Each row is a point on a tangle of strands that fork, close into loops and nearly touch. The rows are in no order.
Two points are linked if the straight distance between their rows is under 82.3. Some points are linked to none.
zam: [ 16  21  10 -14   5 -21  -1   1   4   1 -22 -14  19  24   1  -4 -37   7
  12  -6  31  -2  -7 -32  17 -10  45 -23  -7   3  22 -19   0 -28  -5 -14
  -3  -1   2  12  15   2 -12 -23 -19 -10]
tol: [-31  15  -8  -4   1 -12 -11 -16 -12  -3  -4 -10  -6  23   9  23 -24  -5
  -7  -4  17  -4  20 -10   3   1   5  -8  -2  14  22  14  25   5 -23 -14
 -10   5   1  12  -3  13  -8 -13  -2   0]
fub: [ 13  30  21 -15 -20  -5 -24  21 -20   8  -4   1  15   8 -12 -19 -26  11
 -20  -7  19 -14  13 -28  15 -13  -2   0 -18   0  50 -12  -8  13 -25  -2
   3   0 -12  11  -9  13  -3   4   4   9]
zifi: [ 26 -12   5  14  -1  11  16  -4  11   0   4   1   1 -36  13 -29  24  -6
 -15  -1 -24  12 -30   1   2  -5 -15   1  -1  -8  -8  -4 -17  14  20  33
  11   1   2 -14  -5 -27  -1  18   2  -2]
liru: [-29   4 -28 -13  -2   2  -7   9 -25   8  -1 -10  -1  40   9  18   0  -9
   1 -10  -4 -16  30  39 -11  33  10   7   3   7  -7  -5  10   3 -33 -16
   1  19   5   1  10  14 -11  -2 -11  -4]
koz: [ -1  11  11   0   1 -19  22 -14  26   6 -18  -2  28 -18  -3 -20 -23   3
   7  13  26  33 -13 -25  34 -31  26 -37 -16   3  29  15  -2 -31  11  17
 -11  -9  28  -2  -5 -19 -16 -23 -15  -6]
Dafi: [-10  23  33  -6 -18  14  -2 -13 -23  -6  -2 -23  11   6  -8 -10 -22   2
 -18 -10  19  -4   4 -32  21  -1 -14 -18   1  17  59  -9  13  11 -23   1
  -4   9   7  16  25  16  -8   0 -18  19]
vosum: [ -2   2  28  14  -8   9   3 -16  -7  -6  19  -2  -9 -30  16 -22  -1   2
 -27  -1  -2  15  -8 -35   9 -30 -28   7   1   9  39  28   2  26  -5  20
   5   5  -5  10  -5  -9  -9   6  17  18]
sifeb: [ -1  -8  18   3  -8  -5   5  -6  24  12   8   6  18 -41  31 -17  13  13
  -6   8   0  24 -19 -50  11 -22  -4  -9   1 -13  18  20 -20 -26   7  37
  15  -4  23   0 -22  -2 -16 -18  18  13]
Tomar: [ -7 -43  14  16  10  11  14 -10  31  -5   6   0  -8 -22   2  18  26   1
  17   8 -10   9 -23  -4 -10   0  -9   0  16 -17 -50  11 -11 -31  28   3
   3  -7   7 -15  -4   1   5  -4  -9   6]
ner: [ 40   4 -32 -14  -5  -1   3  27  -8  21  -4  25  15   5   1 -19  14  10
   7   7 -13 -13   8  27  -7  21  31  17  -6  -8 -29 -32 -13   6   7   2
   2  -5 -15   0  -9 -19  18   7  19 -19]
kapo: [-22 -16 -11  16  14  -4  -7 -27  17  14  -2   6 -16 -15 -26   6   1 -14
  -6  17   4  25  21   4  -3 -18 -29   1 -24   4 -13  43  10   1  25   1
 -23 -31  -2 -14 -28  -5  14  -5   0  -4]
vig: [  4  18   2   3  13  -1   5 -18 -20 -21 -10 -20 -10  30 -10   5 -26 -18
   3 -15  10 -16   2  11   1   5  16  -4   1  18  11 -12  18  20 -14 -20
 -19   9 -21  11  26  -9  -6  11 -28 -12]
pima: [-19 -11  -1  16  27   0   0 -35   5  -7 -13  -9 -26  18 -40  21 -21 -21
  17   5  20   6  24   7 -12 -12 -11   2  -9  18 -19  22  20   3  14 -25
 -35 -22 -17  -1   3   4  16   1 -27  -8]
sogi: [ 11  -4   0   3  36 -11   6 -11  13 -26  -8   5 -10  12  25  21 -11  -5
  28  -5   3  -8 -32 -22 -18 -12  56  -2  22  -2 -27 -13   4 -19  15 -12
  -8  -1  -3  14  10 -18  -4 -14  13 -13]
Pul: [ -6 -15 -21  -2  20  -2   4  -2  19  18 -22   7   5  14   3   4  10 -11
  18   9  -6  13  11  18 -10   5  16  -1  -9  -9 -45   7  -8 -31  17  -6
 -12 -11  10  -8  -5 -13   7 -17 -11 -15]
tatip: [ 33  14   1   4  -2   0  -7  13 -15   0  14  11  -7 -16 -26 -25   1   1
 -16   2  -5 -13   1   7   1 -12 -19  20 -17  -3   8  -6 -11  40   5   8
   3  -4 -33  -8 -19 -16  10  31  17  -5]
lumuf: [  3 -24  15  17  -5  10   8  -7  13   6  15   2  -5 -43  17 -21  27  -1
 -16   8 -20  24 -18 -17   2 -12 -34   5   2  -7  -3  20 -12   6  18  30
  15  -2   3 -11 -14  -9  -2   7   8  11]
kugad: [ 23  19   3   7  35 -10   5 -10   6 -10 -21  -3   2  25 -33  -5 -33 -19
  16   7  18   4  -6   4  11 -21  24  -3 -21  16  -1  -1   6  -2  25 -18
 -27 -21 -22   3  14 -24   1   5 -25 -26]
Tos: [-16  12  12 -12 -32  22  -3  18 -27  22  10 -11  18   1  -9 -25  22   1
 -26  -6 -12   3  22  18  13  26 -42  -5 -11  -3  39 -14 -13  -3 -32  21
  11  12  26  -5  16  24  -6   5 -11  15]
dugoz: [  4 -22  38  11 -14  23   0  -1  -9   1  26  -1 -12 -33  11 -25  22  11
 -23   2 -10  13  -9 -33   2 -17 -48  11   8  -1  21  18 -11  16  -3  19
  19  11  -9   1  -3  10   3  10  12  23]
kopon: [-26 -20   5   6  11   7  10   3  10 -22   1  -5  -5   8  29  42   7  11
  15  -7 -12 -14 -19  -1 -10  20  19   1  34  -6 -34   0   5 -35  -7 -19
  10  14  12   6  15  13  -8 -10 -16  11]
Kez: [ -8 -17   5 -16 -10  -1 -16  28  11  -5   4   9  -1  13  -2  38   2  23
  22  -1   9 -21   1  -8 -12  14  15   5  20 -16 -28 -14  -3 -37  -2 -34
  18  -1   2   6  -3  31   5 -22   5   9]
sefoz: [ 37  16  -3  -2  -8  -4  -7  16 -26 -13  20  10 -14  -8 -10  -8   1   5
 -11  -9  -7 -31   2   9 -12  -5 -11  27   4  -2   8 -22  -9  53 -15  -3
  11  10 -45   5 -12  -7  13  33  33  -1]
Navol: [-52 -19  16   6 -15  16  -6   3 -22 -14  35   3 -23  -8   6  31  22  18
 -10   1 -13  -5  17   4  -8  14 -55  21  27   9  14  19  16   5 -23  -8
  11  23  12   3  10  42  -2   5  10  31]
mopen: [ 15 -18 -12   3   1  -9 -18  11  21  15   6  19  -9 -24 -19  -7  13   2
   3  15   3   7   4   0 -12 -15 -12  14 -16 -15 -31  12 -10  -1  29  -1
   5 -28 -17 -14 -36  -5  17  -2  23  -7]
ponol: [-47  -7 -24  -9  -2  10   0   6  -9  11  -4 -15   4  28  13  34  10  -1
   6   2  -5   0  22  28   0  33  -6   0   8   6  -8   9  14 -26 -27  -5
  -1  15  27  -1   9  28  -9 -19 -19   9]
Tofe: [-23   9 -29  13  10  -7  25 -23   7 -20  -3   0  -9  -6  48  13   0 -20
   2  -5 -17  21 -10  22  -1  -6  27 -13  12  19   9  19  17  14  -8  15
 -10  23  28   2  10 -25 -12  -8  12  -3]
rosom: [-22 -16  28   6   3  18  -3 -35   1   4   5 -11 -11 -15 -40   4  -5   4
  -3  13  25  17  13 -35   6 -17 -51  -8  -5  15  12  27  20   4  20  -6
 -23 -25   3  -7   2  23  18  -5 -11  22]
tifi: [-28  13 -11  -1   6   3   8 -33 -15   2 -24 -27   5  39 -22   3 -26 -19
  14   1  22   7  23  13  13   3   8 -21  -8  27  15  12  24  -5 -10 -11
 -27   2  13   3  21   2  -6  -5 -46 -11]
zeg: [  6 -11   3 -15 -28  17  -1  26   3  24  -3  -8  21   6 -21 -16  25   3
   3  -2 -12   2   4  33   5  32 -26  -9  -7 -20 -14 -30 -17 -24  -5   4
  16   4  21 -14  17  21   6  -1 -25   7]
Fule: [-28 -14   8  22   5  -5  -4  -9  -5 -31  26   7 -30  -8  40  33   5   7
 -11 -12 -21 -13  -9  -4 -14   2 -13  21  33   7   1  23  20  29 -14  -8
  11  20  -6   6   0  10   0  12  21  22]
Kebeg: [-34 -18   4   0  -1   1  -9  10   8 -12   5   2  -5  12  12  50   0  20
  15   1   2 -12  -1 -11  -6  12   2   2  24  -5 -19   6  10 -37  -8 -26
  13   5  10   5   1  35   1 -22  -3  16]
lebu: [ 10  18   9 -11 -16  -5 -25  19 -19   3   5   4  -3   4 -23  -4 -18   8
 -13  -9  18 -19  18 -14  -3  -6 -13   7 -16  -3  27 -11  -4  19 -17 -13
   5  -3 -24   5 -13  17   4   8  13   4]
sak: [ -1   6  14 -13 -30  15  -9  26 -11  25  -8 -14  28  14 -19 -20  13   2
  -6  -5  -3  -2   7  11  16  31 -26 -18  -9  -9  16 -34 -13 -24 -18  10
  14   6  23  -9  23  29   3  -6 -23  13]
sed: [ -6  24 -22  -9  -5 -14  -1   4 -11  13 -12   3  13  17   0 -17 -19  -6
 -15   4   5   6  19  15  16   0  13  -4 -23  10  21  10   0  11  -7   5
  -7  -1   9  -4  -9 -20 -12   1  -4 -17]
nedu: [ 16  10  13  11  29  -7  21 -26  15 -20 -20 -14   0  12 -11   0 -27 -17
  23   0  19  12 -25  -9   6 -27  36 -17  -3  16   1  -5   9 -12  20 -11
 -23 -10  -6   9  24 -23  -6  -9 -27 -18]
fosaf: [ 14  26  16 -18 -11 -12 -17  14  -4   9 -20  -7  23  16  -9 -10 -36  11
  -4  -5  27  -7   0 -36  21  -9  19 -16 -16  -2  38 -20  -2 -15 -12  -6
   3  -3  -2  11   2  14  -6 -15 -12   2]
zuf: [-19   6 -53  -6  12 -14   8  -1   2  15 -15  15   6  17  41   5   7 -12
   5   9 -17  17  16  27  -9  11  36   6  -3   8 -15  17   5   0   1  10
  -5   5  27  -2 -10 -23  -4 -15  21 -17]
vipo: [ 27 -19  -1  -9 -12  10   3  20  16  18  -2   5  14  -5 -18 -18  25   4
  11   1  -8   0  -2  29  -6  18  -6  -1  -4 -27 -43 -27 -22 -18  15  -1
  12  -6  -3 -11   3   0  11   4 -11  -5]
Zoku: [  3 -26  18   0 -16   3 -25   2   6   3  24  10 -29 -20 -40   4  11   6
   2   6   6   4  13  -3 -14 -17 -50  18  -7  -9 -11  16   2  13  13 -21
   9 -12 -26  -8 -19  17  17  10  18   8]
Galo: [ 28   3  -9  -8 -15   1   0  18 -18  -5  22   7 -10  -7   0  -6  16   5
  -7 -12 -20 -27   4  33 -16  14 -11  22  12  -8 -11 -24 -11  42 -16  -2
  16  17 -25  -1  -5  -3  11  26  20  -3]
nop: [-22 -27  13   9  17  -6  13 -29  32  -3  -4  -7   5 -10   8  30   2   6
  23  10  13  17 -17 -34   5  -9   8 -21  14 -10 -19  23   3 -52  17   6
  -9 -12  22  -1  -7   4  -7 -28  -7   1]
tepu: [-16  14 -12  -4   8 -24  -5 -10   3  -3 -11  -2   0  17  22  21 -25  -1
   2   2  15   1   9 -19   3  -8  30  -9   0  11  15  16  18  -5  -9 -11
  -4   1   4  12  -7   0  -8 -23   8  -7]
liva: [ 14  -4  23  -8  -1  12   0   5   4  -2 -19 -25  14  25 -14   5  -9   1
  18 -11  13 -14 -14 -11   4  18  17 -23   8  -8 -13 -39  -2 -36  -3 -16
  -1   3   1   5  33  21   1 -11 -35   3]
lofa: [ 21  -8  29   3  -7  10  -8   3  16  16 -18 -14  15   9 -60 -20  -8   2
  11   4  19   2  -7  -7  12   0 -18 -23 -21  -8 -11 -25  -7 -27  24  -9
  -8 -25  -4 -11  19  21  15   2 -34   1]
tude: [ 15  14   0 -10  11 -24  10  -4  19  10 -27  -4  27  15  -6 -17 -28   3
  18   7  27  15 -10 -24  20 -16  49 -30 -14  -1   8  -8  -9 -43  12   0
  -9  -9  17   1   7 -14 -15 -25 -21 -20]
totap: [ 40  24  -9   1  37  -7   3   7   3  -2 -20  12  12  21 -29 -20 -24 -13
  16  15   8   2 -12  14  17 -16  31   8 -24   6  -6 -12  -7   6  36  -6
 -20 -22 -24  -3   3 -36   6  13  -7 -31]
Kinu: [  8  23 -19  -3   0 -26 -18  10   7   6  -5  24   1 -14  29  -4 -19   8
  -4   9   9   4  -3 -34   1 -28  38   9  -6   2  26  15  -1  14   4  14
   3 -13   1  10 -33 -13  -4 -11  43  -1]
bofov: [-11  -2   7  12  -3  -4 -24  -9 -16  -3  25  13 -32 -16 -31   3  -2  -2
 -18   1  10  -4  25  -4 -14 -20 -41  23 -13   2   9  23   9  38   1 -12
  -3  -9 -33  -6 -22   8   9  19  26   2]
Fuzin: [-30  18 -29  -9  -5  -8  -7   0 -34  -4   7  -4  -7  24  21  10  -3 -11
 -19 -17  -9 -20  34  32  -6  24   6  11   5  12  19   3  10  29 -39   0
   4  22   0   1   3   2 -15  12  10  -6]
keze: [ 13 -23  26  -7 -17   0 -20  21  19  14   8  11   4 -24 -14  -5  12  18
   9   6  13   4  -9 -40  -4 -15 -17   2  -4 -23 -10  -2 -18 -29  13   0
  22 -14  -4  -7 -24  26   8 -12  13  12]
famum: [ 31   3  10   1 -21  12  -6  19 -20   6  25  16  -3 -27  -9 -42  25   7
 -27   1 -19  -4   5   5  -1 -12 -38  20 -10  -7  19   0 -29  42  -9  23
  20   9 -23  -3 -19  -7   7  33  23   5]
soke: [-21 -19  14   7   8  -8   5 -12  24  -7   8   0   2 -18  28  30   3  12
   7   6   5   9 -18 -42   2  -9   5 -10  18 -11  -5  20   5 -36   8   9
   7  -3  16   3 -12  10 -10 -22  10  12]
kabo: [  0   0 -20  -1 -14   6   4   9 -13  23  11  12   3 -14  -8 -26  25  -6
 -27   5 -23   8  23  44  -4  13 -32  11 -21 -12  -5   6 -18  22  -1  19
   6  -1   7 -20 -17 -15   1  20   4  -6]
nupi: [  8   3   5  -9   0  11  14   4   4   7 -22 -25  26  26   5 -10  -2  -5
  11 -11   1  -5 -11   5  12  26  24 -26   3  -6  -7 -34  -5 -34  -6  -3
   2  11  15   4  33   5 -10 -10 -40  -3]
zukem: [-28  -1  -1   5  12  10  24 -45   1  -5 -20 -29   1  16 -10  11  -9 -17
  17   3  14  15   9   6   7   5  -1 -24   5  23   3  17  26  -8   0  -3
 -28  -1  17   4  24   2  -2  -9 -47   0]
retu: [ -2 -15  17   4  21  -5   3  -2  12 -29   1   1 -11  12  20  38  -6   8
  22  -9   3 -25 -26 -24 -19   1  39   3  33  -9 -33 -12   4 -27   3 -24
   3   3  -9  10  12   4  -2 -11   0   2]
teb: [  3  -9 -13   3   2  -2   2   5   6   1   2   6  -6  -8  17   1  12  -4
  -6  -1 -15  -4  -2  14 -12   9   2   8   6  -9 -20   2  -2   6   3   3
   5   1  -2  -4  -8  -8   4   1   8  -2]
lemil: [ 21 -14  20 -12 -23   2 -22  21   1 -16  22   7 -21  -3 -15  19   5  17
  12  -8   1 -26  -4   1 -17   2 -17  21  21 -13 -14 -18  -1  14  -4 -32
  26  10 -29   8   0  22  10  10  16   9]
befa: [-28  -3   9 -10 -22   7  -7  33 -11   7  18   2  11  -9  36   9  21  24
 -22  -1 -14   1   8 -12   2  14 -29  10  14  -2  29   9  -6 -15 -34  12
  25  18  21   9  -6  41  -8 -10  20  27]
Fip: [-14  -1  -9  18  18 -14  -4 -15   5 -29   9   5 -25  -3  42  31  -5  -6
  -1 -11 -13  -7 -18  -8 -13 -10  22  10  24   6   2  16  21  25  -2  -3
  -2  11  -1   9  -4  -9   0  -1  27   7]
gil: [ 31   8   9   0   0   6  17   2  11   7 -19 -13  26   4  -4 -34  -3  -3
  -2  -5  -4   2 -20   6  17  10  17 -22 -10 -11  -5 -27 -16 -14  13  14
   2   0   7  -2  19 -19  -8   7 -31 -10]
taz: [  1   9 -21   6   0 -16 -22   8   8  15   1  30  -4 -29  15 -14  -1   4
 -14  14  -2  15   4 -25   2 -34   5  19 -22  -3  17  31  -4  19  14  23
   2 -20   0  -2 -50 -14   3  -3  47   0]
Mozun: [-16 -12  -1   1   6  10  25  -3  13 -13  -2 -15   9   0  40  21  17   1
   7  -8 -21   0 -22   9  -2  24  14  -9  29  -3 -20  -2   1 -32 -10   7
   7  19  24   4  20   2 -16  -7 -21   6]
vutav: [  3  19  11   6 -10  -4  -7  -2 -12 -12  12   4  -4 -20  31 -15  -7   1
 -29  -8  -8   0  -7 -25   5 -25  -5  11   4  11  48  17  -6  42 -22  17
   8  10 -10  17 -13  -9 -10  10  33  13]
Puniv: [ -3  20  10  -1  -4  12   6 -18 -29 -16  -8 -29  -1  28 -14  -6 -20 -14
  -5 -20   8 -19   5  13   8  20   5 -16   3  18  25 -22  16  19 -22  -9
 -11  18  -7   9  39   3 -10  17 -40  -2]
dako: [ -5  -2  11   9  -3 -11  22 -21  28   5  -3  -1  18 -37  20 -12   0   3
   4  10  12  35 -21 -37  19 -28   9 -29  -4  -5  18  22  -5 -28  13  30
   0  -7  30  -1 -11 -15 -16 -23   5   4]
mulot: [-16  10 -31  -1  10  -7  14  -4  -2 -11  -6  -1  -4  13  51  13   1 -12
   3 -11 -20   2  -4  23  -6  14  35  -3  18  12  -1   7   9   8 -17   4
  -2  21  20   8  11 -18 -13  -7  10  -7]
geg: [  9  -9  33   1  -6  12   1  -6  11   7 -22 -25  19  13 -38  -5  -8  -1
  19  -2  20  -1 -14 -21  13   9  -7 -32  -5  -5  -6 -30  -2 -40  14  -6
 -10 -15   9  -5  31  27   9 -11 -40   8]
vate: [  2 -32   0   3 -13  -2 -20   7  17   7  26  20 -25 -27 -21   4  24   7
   7  11  -6   7   7   8 -19 -13 -39  25  -1 -17 -34  19  -3  11  22 -11
  17 -11 -17 -12 -29   9  17   7  24   6]
zosa: [-41   1   6  -1  -6   4 -12 -19 -17   3   9  -8  -9   4  -4  24  -9  -1
 -12   0  14   0  27 -16   4   3 -29  -3  -2  10  24  23  23   6 -19  -9
 -11  -1   6   5  -4  26   1 -11   4  11]
fuv: [-17 -13   9   9  15   1  23 -38  23  -5 -17 -20   4  -1   1  19  -4  -6
  19   5  11  20  -9 -15   5  -7   8 -26   9   4 -11  16  16 -30  14   1
 -18  -7  16   4  11  -1  -2 -21 -31  -1]
giba: [-17   3  13  -7 -12  -1  -3  17  -3  -6  12  -2  11 -12  53  12   7  20
 -19  -9  -9  -1  -5 -35   4   3  -5   5  23   2  38  13  -5  -9 -34  14
  25  21  14  19  -4  25 -17 -11  22  26]
Zos: [ 14  28 -22 -22  -6  -5  -7  20 -33   9  -7   1  15  38 -19 -16 -17  -2
  -5 -11   6 -27  29  31   3  21  15   6 -17   5   4 -26  -6  22 -20 -12
   1   9 -18  -3   6  -8  -4  18  -5 -20]
sov: [ 12  17  -1  -2  -6  -8  -4   8 -13 -15   6   1  -5  -8  36  -1  -2   4
 -20 -16 -13 -18  -8 -10  -5  -1   9  14  13   6  28  -3  -3  37 -23  11
  13  14 -11  12  -7  -5  -7  12  28   8]
fel: [ 37  -3 -19   2  11 -11 -11  19   9   8  -3  24  -3 -16  -4  -8   1   7
  12  11   4  -6 -11 -16 -11 -14  30  15  -8 -11 -26 -14 -12   0  31   7
   1 -25 -18   1 -28 -15  12  -2  35 -13]
Dok: [-21 -10 -31  16  26 -12   1 -28  20   8 -15  11 -16   1  -5  13  -1 -21
   6  17  -2  24  15  14  -6 -22   0   4 -17   7 -22  42  11   0  23   1
 -25 -22   6 -11 -24 -23  11 -11   6 -16]
Giz: [-11 -23  15  13  10   3  -5 -29  21  15   2  -1 -10 -24 -40   1  -2   0
  -1  19  21  26  12 -29   6 -27 -41  -6 -22   6  -4  36  11  -8  31  -1
 -19 -37  -4 -11 -21   8  17  -7  -6   7]
Fote: [-15  20 -25 -11  -8 -19 -11  14 -20  -1   6   8   0  12  41   9  -6   3
 -18 -12  -8 -15  20   3  -9  16  18  12   9   7  25   7   3  26 -35   3
  11  14   1  13 -13   6  -9   1  29   2]
zesif: [-19  -8  17  -7 -25  20  -5  20 -16  11  21  -5   3 -12   6  -6  31   9
 -20  -1 -13   6  12   4   1  19 -50   4   5  -3  22   2  -7  -4 -24  14
  16  15  18   0   7  32  -6   0   4  22]
sapo: [ -5  16 -14   4  -6   0   7  -4 -10   9   3   7   3 -10  -3 -26   4 -13
 -30   4 -14   9  12  26  10   1 -14   0 -22   0  18  14  -4  27   2  21
  -6  -2   7 -14 -11 -30  -9  20   0 -10]
vapi: [ -2  12  -7  13   6   0  33 -22  11 -18 -12  -8   1  -9  23  -9  -7 -20
   3  -5  -8  21 -22  16   8 -10  26 -25   5  17  13   7  12  10   0  15
 -12  14  21   1  20 -33 -13  -3 -13  -8]
mogon: [ 47  14 -14   2  27   7  12  11   5   3 -17  11  15   8 -26 -32  -4  -9
  10  12  -7  -2 -16  25  11  -3  22   7 -23  -6 -24 -25 -15   7  33   5
 -14 -15 -19  -9   4 -41  12  21  -7 -26]
mif: [ 12 -20  31 -10 -19   2 -25  21   8 -17   9   0 -14   4 -18  29  -2  20
  23  -6  13 -23 -13 -18 -14   0  -5   7  21 -14 -19 -23  -1 -16   2 -37
  22   0 -19   8   7  30  10  -5   3  14]
fep: [ 10  15   1  13  20  -3  35 -21  13 -23 -18 -10   5   1   7 -12 -16 -22
  17   0   5  22 -31  12  10 -25  43 -28   0  20   6  -4  10  -2  13   5
 -19   6  13   2  26 -38 -11  -5 -21 -18]
mul: [  0  14 -34  -9   6 -29 -13  10   1   9  -9  22   1  13  31  12 -15   6
   3   6   8   1  12 -19  -8  -5  50   5  -1   4   4  10   5  -2   1  -2
   2  -7   5   8 -22  -7   1 -23  37 -11]
sosi: [ -3 -13 -24   9  30  -7   8 -20  29  10 -23  10  -2   4  -7   2   2 -18
  20  18   1  25   3   8  -6 -21  17  -3 -19  -1 -36  23  -5 -25  36   1
 -23 -25   8 -12 -15 -27   8 -17   0 -21]
dumin: [  5   2 -17  12  32 -14  -2 -16   9 -28  -5  10 -24   5  29  25 -11 -11
  15  -4  -4  -3 -24 -10 -17 -22  41   7  14   4  -7   4  17  16  13  -5
  -9   0  -5  10   0 -19   1  -6  30 -10]
tudi: [ -5   5  -1  -2  -1   2  16   1   3 -17   1 -15   6   1  50  12   3  -1
  -7 -17 -18  -5 -20   4   0  23  19 -10  27   6   8  -7   3  -5 -22   8
  13  24  16  12  19  -1 -19  -4  -8   9]
Duvo: [ 24  19 -36 -16   1  -4   1  21 -26  13  -4  14   7  26 -10 -18   3  -2
  -1   2  -8 -19  23  43  -5  20  19  17 -13   2 -18 -26  -8  24  -7  -7
  -2   6 -19  -4  -3 -21  10  16  10 -21]
boguv: [-11 -10   0 -18 -31   6 -21  20 -12 -11  26   7 -24   9 -14  26  17  13
   9 -11 -13 -23  17  37 -19  20 -31  25  22 -11 -11 -12   1  14 -20 -30
  21  17  -7   2   6  26   2  15   7   7]
timod: [-47 -17   7  14  -1   5  -2 -13  -9 -18  28   1 -24  -8  22  38  11   7
 -11  -3 -15  -5   6   3  -9  11 -34  16  27   7   2  30  24  12 -16  -9
   3  17   5   4   1  26  -1   5   6  26]
poza: [-23   9 -20  -5  -6 -11  13  -4  13  10  -2   0  19 -10  43   4   4   2
  -9   3  -7  24   4  -5  13   3  11 -15   1   1  21  22   3 -15 -13  22
   7   9  33   4  -8  -2 -17 -22   8   6]
detaf: [ 58  -3  -6   7  12  10  12  12   7  -1   2  10   5 -17 -20 -29  15  -2
   9   4 -13 -10 -29  16  -3  -1   8  11  -6 -14 -34 -36 -21  12  29  11
   2  -9 -27  -9  -2 -27  16  22   7 -14]
buva: [-21   7  -3   1  -5  -6 -22  -7 -20   1  12   7 -19   3 -25  10 -12  -6
 -16  -3  15  -7  37   5  -8  -7 -26  11 -17   5  16  17  12  24 -12 -14
 -10  -8 -19  -5 -15  11   4  10  13  -2]
Nemug: [ 22 -22 -15  -1  18   6   7   7  17  10 -11  17   3  -3  -7  -9  26  -7
  21   8 -12   1  -5  27 -16   7  15   9  -1 -17 -60 -14 -18 -18  30  -4
  -7 -12  -7 -10  -5 -21  13  -1   3 -15]
maso: [  5  21  20   3  -4  19   4 -12 -24  -6 -10 -22   7  23 -54 -25 -23 -11
  -8  -9  14 -13   8  15  17  16 -15 -18 -12  11  21 -21   8  15  -2  -3
 -18   2  -7  -5  37   1   0  33 -47  -2]
vis: [ 43   2  25   1   1  11  10   7   0  -8  -6 -18   8   2 -11 -19  -3   2
   1 -18  -1 -19 -26   4   3  10   6 -11   4 -10  -9 -43 -10   4   3  -2
   8   8 -22   3  26  -4   3  18 -26  -2]
sem: [-61 -11  11  -2 -18  23  -5   2 -24  -3  25  -7 -14   1 -14  30  29   9
  -2   7  -7  -1  21  15  -1  25 -60   9  25  13  12  10  18  -9 -26  -3
  -1  14  26  -5  21  47   3  -5  -6  28]
Tafep: [ 41  12 -19  -9  -1  -9  -9  29  -5  13  -4  22   9  -4   0 -13  -2  13
   6   4   4 -15  -1  -4  -8   3  31  15  -7  -8 -11 -24 -12   9   8   3
   5 -13 -22   6 -21 -12  14   3  28 -13]
sige: [ 21   6  21   8   2  12   0  -2   1   9 -13 -13  10  11 -61 -27 -18  -5
  -1   2  15   0  -1   7  15   3 -18 -15 -26   0   1 -18  -2  -3  20  -6
 -15 -17 -13  -5  21   2   9  22 -40  -4]
dasu: [ 10  28 -27  -4  11 -10  12   5  -5   2 -20   5  14  20   2 -25 -18 -15
   0  11  -1  11  -1  28  16  -9  36  -4 -18  17  13   2  -1  13  10   7
 -16   3  13  -7   1 -43 -11   7  -5 -30]
Kog: [ 27   5   4   1  10   3  -2   3  -9  -9  -4  -9  -9  16 -22   3 -11  -7
   5 -10   7 -19  -2  18  -6   6   4   3  -4   0 -17 -24   3  13  -1 -24
  -8   1 -32   2  15  -5   9  12 -13  -9]
Kupu: [ -9 -27  30   7  -1  -3   3   1  20  -3  20   7   4 -34  31   8  15  25
   7   5   4   7 -32 -62   3 -12  -6  -1  17 -18  -2  18 -18 -38   7  24
  24   0  15   1 -20  12 -13 -16  20  19]
zanuz: [-48 -11  -3  -4 -13  18   0   2 -16   3   9 -15  -3  11  -5  28  19   1
   0   1  -8   1  16  26  -1  32 -35   1  14   8   0   4  14 -15 -24  -1
  -3  11  25  -4  16  36  -4  -6 -21  19]
zuk: [ 17   1 -15  -2 -14   9   8   9 -16  10  20   9  -8 -16 -11 -23  31  -4
 -18  -4 -30  -7  13  54 -11  19 -31  18  -5 -14 -11 -10 -19  40  -4  16
  10  13 -11 -18  -7 -16   5  32   6  -5]
Foves: [ 48 -11 -11   8  12  15  19   5   8  -6   4  10  -2 -29  11 -22  26  -2
   4  -1 -28  -4 -39  13  -8   0  10  12   8 -13 -34 -29 -20  16  27  26
   6  -1  -9 -12  -3 -30  10  21  17 -11]
Bom: [  5  15 -48 -11  18 -10  13   4   1  20 -27  19  21  28  16 -19  -3 -13
  13  18  -9  22  10  27   4  -3  53   0 -18  19 -13   3  -4  -5  16   3
 -15   4  24  -7  -3 -41  -6 -11   7 -33]
posi: [  2  -6  -3 -16 -31   2 -11  26 -17   0  28  12 -10  -6   3   4  26  12
  -9  -8 -20 -18  17  32 -18  19 -28  25  15 -12   1 -11 -11  27 -24  -6
  28  19 -10  -1  -6  19   2  20  20   8]
Vib: [  4  -1 -16   4  -5 -10 -13   9  10  23   3  23   2 -27  -3 -20   9   3
 -16  14  -3  16  10  -5   1 -19 -14  12 -26 -11  -3  22 -13   9  17  15
   2 -23  -2 -11 -43 -12   7   0  25  -2]
rugaf: [-12  -9  16   9  11   6  -7 -30  -4  -5  -3 -13 -21   5 -52  15 -19  -9
   7   5  28   2  21  -9  -6 -10 -29  -3 -12  16  -2  16  21  10  14 -24
 -30 -25 -15  -4   7  16  16   4 -22   3]
Mediv: [ 28  -6  39  -4 -13  10  -1  12  -1 -11   0 -21   8   2  -6  -3  -4   9
   0 -17   6 -19 -25 -22   0  11  -3 -12  15  -8   5 -39  -8  -9  -7  -6
  18  10 -11   6  25  21   1   4 -19  14]

A tip is a point with one link. Name the tips that can be reached along the links from each point below, in the order of the rows.
Fote: famum
zukem: tifi, Zos
Giz: pima, giba

How many points has the smallest loop of links through each point below? Write 0 if it is on no loop.
Puniv: 10
gil: 5
buva: 12
boguv: 18

Name the points in between on the shortest way along the links from the first point to the second, in order.
timod, sed: Fule Fip dumin sogi retu kopon Mozun tudi mulot zuf Bom dasu
tudi, lumuf: mulot Tofe vapi fep nedu kugad totap mogon detaf Foves zifi
Zoku, tepu: bofov buva zosa tol
rosom, befa: Giz kapo Dok sosi Pul Nemug vipo zeg sak Tos zesif
